Each row is a point on a tangle of strands that fork, close into loops and nearly touch. The rows are in no order.
In the rows, zero is written as 128.
Two points are linked if the straight distance between their rows is under 136.
vop: [148 151 139 171  91  81  84 174 171 115  83  70 171 124 109 147 126 129
  99 168 143 163 114 167 143  87 118]
guso: [118 184 151 163 121 166  88 104 115 131 119  95 167 189 148  95 110 133
 121 117  91 149 136 140 158 125 114]
fupe: [156 135  89 133 161 171 161 114 115 126 149 126 159  91 169 104 177 109
 116 102 134  92 128 158 196 130 152]
pelib: [108 165 132 132  52 151 103 163 161 113 104 155 126  88 148  97  72 154
 117 160 112 111 148 172 161  94 150]
zos: [137 143 111 141 140 187 108  99 149 125 127 122 158 143 139  90 124 127
  81 179 173 103 151 100 133 146 110]
Lal: [158  85  65 101 172 150 162  61  88 141 157  84 125  75 152 130 138 148
 146  99 122 111 140 141 139 155 118]
vulu: [174 109 105  57 126 119 127 168 118 142 186 134 176 145 121 110 112 124
 118  85 125  86 119 128 112  74  76]
pugat: [141  86  83 160 168 157 142 129  99 184 175 159 126 116 138 100 133 147
 133 169 134  65  96  60 100 159 131]
lala: [125  89 108  88 165  90  96 107 122 140 125 125 109  77 116 121 102 118
 127 110 145  85 121 123  90 108 120]
pef: [158 125 120 120  69  91 105 172 145 118  78 142 118  83  78 153  87 112
 149 137 142 113 108 145 131  85 188]
Vekam: [127 101 105 106  84 121  68 106 133 128 175 149  87 141  86 151 172 144
 133 140 185 132 109 126  70 111  72]
sozep: [173  73 153 132 117 135 178 133 184 128  90 120  98 104 115 129 125 141
 176  55 122 123 156 101 108 122 130]
Muban: [125 130 110 126 207  94 140  74 137 141 122 137 100  78 174 129 166  93
 146 126 120 165 124 123 156 167 108]
tuvo: [113 161 137 114 133 127 162 111  79 146 165 127 137 168 170  87 130 159
 107 159 130 132 156 121 132 136 105]
pem: [123 140 127  92 101 141 179 144 109 121 136 110 127 127  78 110 156 118
 141  92 139  85  87 152 148  70 154]
Dilu: [153 106  92 133  93 186 101 183  96 116 158 137 145 121 105 115 216 140
 132  60 151  93  94 153 145  71 125]
Rova: [133 147 140 160 141 168 160 129 114 108 130 209 137 115 153 146 176 120
 167  70 141  89 136 131 188 115 199]
Vuni: [189  58 129 119 114 156 190 135 139 113 117 130 146 151 114 123 113 146
 142  50 125  99 163  84 107 137 103]
fuvug: [151  74  98  79  96 182 127  84 141 153 150 152 135 132 134  98 126 176
 200  64 133 102 127  87 125 114 146]
zud: [ 94 131 148  93 133 123  54 146 120 116 134 157 105 129  97 165 105 129
 122 157 173 146 119 108 113 101 160]
Feveb: [ 91 146 157 174  96 190 146  99 104 118 137 147 130 168 139 156 191 141
 115 116 103 124  99 145 132 135 146]
Kog: [103 148 133 112 116  71 122 165 131 165 137 109 117  96 145 131  89 113
 150 166  62 119  87 115 118  97 129]
nered: [132 166 139 161 159 102 150 113 128 137  97 126 110 124 147  68 169 117
  79 113 141  90 112 149 159 134 100]
gibon: [154 112 128  54 128 121 108 172 121 124 180 185 161 176  99 133 120 125
 149  67 146 116 113 103  87  91 118]
puvib: [ 88 174 171 152 171 138 104  80 152 122  74 155  99 119 155 101 108 127
 135 148 101 141 140 101 154 157 139]
nipak: [146 202 146 133  96 100 105 114 202 117  57 117 171 145 181 115  93 110
 169 173  79 189 113 139 158 120 168]
Gated: [140 149 122 164 155 107 124 102 145 116  83  99 167 128  97  87 136 108
  67 109 137 119 142 143 157 141 115]
Poku: [145 180 147 170  86  88  63 165 145 123 126 128 157 163 113 118 146 123
  72 135 148 151 123 164 155  91  98]
Bim: [131 109 166 131 128 147 144 135 112 138 130 181  98 138 127 133 146 155
 185  64 134 106 132 129 138 109 167]
Kiz: [117 156 144  75 175 134 174 139 128 108 133  74 138 103 157 112 113  87
 132 164 138 154 182 110 177 135 115]
vodum: [121 126 159 145  60 156 166 180 134  93  95 140 134 133 131 150  94 147
 101 129  99 185 159 189 125 146 138]
babuz: [132 102 135 118  70 174 100 176 119  94  83 164 101 130  90 133 139 143
 121 117 177 113 161 118 104 111 125]
Dugo: [ 37 155 144 129 208 113  92 103 125 130 116 134 106 115 153 124 100 127
 136 176 144 142 151  78 136 167 127]
vala: [113 117 149 141 155 112 126 110  92 150  93 116  45 118 131 122 145 113
 130 134 174  76 145  97 143 143 148]
gud: [122 125 121 137  55 165  60 130 110 103 159 182 107 152  86 161 168 131
 131 139 143 153 110 167 119 142 153]
kem: [113 146 137  80 155  96  89 149  89 102 100 109 119 120 116 143  98 165
 105 155 164 164 105 135 107  91 135]
Gase: [117 102 120 190 157 169 101  98 122 119 122 169 158 156 105 159 157 132
  89 140 124 112  87  92  93 171 135]
pova: [123 142 133  77 153 195 169 126 136  99 146 122 137 128 166 127 126 102
 135 139 117 123 174 117 157 149 128]
matim: [122 155 176 185  75 124 154 184 133 129 114 149 137 113 110 119 125 168
 107 144 115 161 113 187 121 114 146]
teme: [114 199 109 162  98 159  72 149 158  90 123 141 182 154 126 107 145 114
  69 123 169 135 141 145 160  97 122]
valu: [110 173 122 135 155  42 141  77 127 144  95  87 129 149 118  72  99 144
 152 144  96 203 118 137 121 153 107]
pul: [103 102 106 129 161 101  80 107 121 157 171 135  86 108  98 132 141 135
 112 140 176 114  86 110  63 122  99]
Musus: [134 138 123 144 154 120 176  91  97 146 153 108 147 189 139 109 173 140
  87 157 150 139 120 112 113 166 109]
dal: [136 103 121 139  83 166 126 141 116 140 127 139 112 189 135 164 186 112
 127 124 142  58 149 108 139 123  91]
sop: [121 120 134  71 127 174 154 139 130 131 142 126 107 121 131 147 102  96
 164 115  99  89 145  90 151 123 136]
Piz: [171  78  72 104 185 142 166 107  82 144 145 118 148 126 165 152 126 111
 131 126 116  63 141  91 143 166 120]
kela: [155 123 135  84 135  87 186 162 149  69  66 128 150  98 130 182  73 101
 131 130  98 180 118 129 118 147 137]
dur: [150 112 120  84  87 146 121 189 104 126 145 119 145 126  91 123 152 134
 120  71 129 101 111 153 145  61 106]
lav: [107 144 147 111 120 111 128 189  67 151 163 110 104 142 153 107 110 177
 126 168 139 145 160 129 111  95  88]
zem: [129 156 140  47  92 137 191 140 132 124 161 165 123 154  99 101 132 100
 142 115 146 109  86 149 116 105 154]
beg: [103 160 174 172 158 108  88 137 167 160 145 124  92  98 111 143 152  94
 124 184 147 145 111 114 120 110 149]
palum: [ 79  97 106 110 182  74 137  88 106 128 131  86 116 151 107 152 126  83
 118 125 124 119 144  97 106 185 101]
dotus: [131 100 133 163 158  28 122 136 121 165 141  69  96  84 120 143 144  85
 136 137 103 138 109 159 138 124 137]
Sidor: [ 93 130  77 139 241  73 120  95 123 117 105 103 152 153 139 132 124  99
  97 118 139 134 145  78 106 191  83]
muna: [139 108 166 135 116 110 166 134 132 137 117 150  78 108 125 144 121 151
 161  74 120 123 124 133  95 105 113]
ruv: [121  76  96 111 163 148 137 149  86 164 200 145 129 103 135 103 118 181
 148 142 150 129 127  92  75 139 112]
Tiva: [110 136 140  93  95 105 122 187  96 164 153 114 109 111 149 127 104 168
 135 163  94 120 114 143 123  74 127]
gufo: [141 121 162 129  99 111 159 199 161  66  60 162 141 131 123 180  74 105
  98 130 115 152 155 149 120 135 137]
mit: [158  55 132 108 145 152 149 158 107 110 106  90 137 160 108 160 149 127
 126  70 118  93 146  81 108 125  90]
tobot: [168  68  85 121 178 143 151 118 102 186 164 155 133 103 171 111 131 124
 181 120 126  52 132  55 121 153 150]
kasir: [120  86 153 123  51 173 167 202 115 102  88 152 103 160 107 134 128 151
 123  96 117 110 149 120 120 100 104]
Nilim: [128 131 132 139 142 125 119 126 106  85  76 108 140 140 117 154 124 125
  75  94 128 132 151 165 157 147 129]
sedi: [151 114  72 121 181 119 169  36 117 156 152 138 109  87 184  98 183 127
 133 107 112 141 110 154 151 169 107]
lata: [ 93 176 163 136 128 113 115 102 173 118  68 145 107  96 152  97  73 162
 120 173 105 159 104 131 125 127 155]
Zizum: [159 114 152 180 138  26  98 148 149 142  86  74 130  90 152 162 115 102
 125 167  86 151 129 148 161 127 154]
rati: [116 132 128 141  95 183  74 101 128 114 135  97 151 162 172 137 109 173
 105 128  83 164 155 153 128 144  83]
dem: [136 152 127 103  56 118 135 158 154 118  98 100 137 116 125 112  46 134
 119 195  98 138 131 164 139 106 157]
fozu: [116 140 141 152  89 177 123 142 157 120 140 145 144 166 107  99 108 113
  85 175 132 141 171 113 116 155  92]
tafa: [118 172 137 112 117  92 154 105 153 155 155 115 132 102 149 136 113 100
 141 155  78 135 109 156 155 128 110]
relot: [110 151 172 173 138 147  61 167 191 142 126 127 131  86 128 150 121 109
 106 171 140 120 114 113 135  96 114]
Nuse: [151 132  86 169 138 199 172 122 108 100 134 191 153  93 170 122 166 137
 135  66 129  62 119 141 166 133 165]
Fene: [108 188 147  91 142  96  98 121 129 108 103 134 130 130 143  93  72 180
  95 160 148 181 105 137 116 115 140]
nifot: [132 165 143 167 138  78 147  81 185 122  86  91 133 155 149  99  80 120
 184 144  72 229 124 135 115 153  82]
Falef: [116  72 110  97  95 192 113  97 100 117 158  98 100 103 141 144  87 174
 161 146 129 143 175 121 105 143 106]
kimo: [ 99 125  85 119 233  71 148  86 144 104  91 132 124 109 153 129 148  97
 115 125 139 207 137 101 120 184 101]
piter: [101 134 141 150 179  77  96 122 146 163 161  84  84  66 131 127 157  69
 116 142 128 149  82 121 161 110 175]
zigut: [107 169 124 144 143  39 184 124 157 150 134 122 134 172 120  92 102 145
 124 171 104 182 152 123  97 175  82]
rilo: [147 152 140 127 133  79 176 128 108 131  97 151 101  92 119  89 145 106
 122 117 135 116 127 155 167 132 153]
Teg: [ 97 101 139  96 127 157 103 123 110 141 142 116  90  86 138 151  73 136
 187 146 112 131 176 107 127 136 140]
Toz: [134  87 148 143 128 135 171 147 126 145 110 115  93 161 112 154 190  88
 124  68 140  67 128 103 127 117  98]
sevub: [163 119 130  99  54 109 158 186 140 107  79 121 147 105 121 131 108 137
 154 199 128 129 109 158 122  84 196]
zes: [139 108  79 163  85 196 109 174  90 118 111 155 120 156 153 146 190 149
 127  78 156  59 116 113 155  87 107]
nudi: [101 158 160 146 121 114 165 136 175 129 132 131 140 148 117  90  95 129
  94 185 106 173 137 116  72 155 106]
romav: [164 128 106 149 137 115 149  64 126 150 163 121 157 159 144 129 174 117
 112 118 153 105 119 153 117 141 110]
zuso: [148 175 123 150 134 168  81 104 181 103 152 113 202 178 136  92 146 135
 102 135 188 135 150 142 154 116 129]
Bof: [113 161 115 157  91 191  65  90 114 124 121 142 167 228 158 127 142 139
 126 141 131 132 135 125 173 147 140]
potos: [164 124 130 138 137 152 163  71 133 136 198 138 130 121 139 160 188 128
 160 106 147 134 103 161 129 142 141]
nite: [152 177 156 170 111  91  91 114 178 127  95 103 166 147 129 117  60 135
 151 138  87 222 121 159 126 133 145]
ged: [112 150 130 111  91 103  42 113 124 109 152 158 112 169  92 160 150 149
 106 148 168 167 103 145 113 120 122]
tak: [ 99 127 132 165 150 100 111  92 147 114 107 104 137 177  85 155 105  80
 101 131  93 156 154 100 121 190 104]
zemu: [157 137 120 100 144 118  92 138 141 125 132 167 114  75 132 124  89 147
 146 114 155  88 141 156 123 104 143]
vev: [173 130 149 188 104  35  91 157 154 132 102  99 152 124 126 194 139 119
 123 161 104 143  99 164 123  96 150]
vibuk: [155 122  99 136 174 154 159 113 148 139 202 122 166  70 140 110 179  80
 149  89 121 124 100 142 138 133 156]
soguz: [149 172 156 153 119  90 162 187 117 134 114 127 146 104 109 114 109 130
 106 133 126 130 134 182 155 118 162]
garip: [140 118 134 105 152 105 178 132 106  83  81 100 129 119  72 165 105 116
 103 119 123 165 115 146 126 145 141]
lidig: [ 52 126 147 120 206 111 132 102 103 139 102 123  53 114 153 125 156  96
 119 154 150 102 137  70 130 156 140]
Poz: [123 110 107 118 123 189 113  98 114 108 139  74 157 124 165 130 120 186
 110 126 136 161 182 153 142 144 110]
lopo: [116 154 133 130 114  47 147 115 147 179 177 109 126 137 136 123 101 112
 158 162 100 160 167 150 129 168 112]
gela: [107 104 157 117 138 136  93 144  95 115 104 148  84 142 107 146 115 124
 105 145 185 105 165  86 109 123 128]
vek: [131  58 109 125 147 168 153 116 106 168 191  91 110  86  97 104 115 159
 184 115 111 127 115  87  84 127 128]
vumeb: [118  82 137 172 107 185 141 119  90 148 155 164 115 159 101 169 185 165
 125 132 122 123  89 114  74 153 142]
Vufu: [122 115 168 121  80 175 170 192 145 128  95 123  99 112 123 120  87 114
 141 130  92 100 174 107 142 113 130]
tarib: [166 142 106 112  76 104  91 168 141 120 117 174 144  80 122 145  99 125
 158  65 143  86 125 172 147  77 167]
zas: [109  70  64  90 172  95 171  82  90 138 153  56  86 106 131 136 156 101
 149 105 133 131 130 119 107 155 113]
bolu: [170  55 102 121 116 196 121 111 128 180 180 135 129 115 117  81 161 164
 185  98 126 101 101  85 113 105 138]
Bebam: [ 87 140 114 154  80 198  73  83  97 106 137 145 152 195 103 148 159 158
 122 125 131 138 116 160 154 153 165]
Tul: [112 147 128  49 119 114 140 126 145 119 183 167 130 156  91 149 118 124
 154 103 123 143  70 115  79 115 148]
Liko: [117 122 124 147 134 138 116  96 145 104 136 158 169 161  92 167 124  75
  89 117  87 107 108 133  99 178 130]

A piece is all that can be reached along the links. How many separate loops has the piece of each point below (a circle has one, a figure eight two, a Y none), and how many tips (points with one link)?
zigut | loops 1, tips 2
gufo | loops 1, tips 0
zemu | loops 3, tips 3

A fork is a point with three links, a tip a point with one. Leave the first point through the second and follow the links. Name the first fork or tip that comes.
teme; Poku | relot
vibuk; potos | zigut
lav; tuvo | dur
pelib; dem | ged
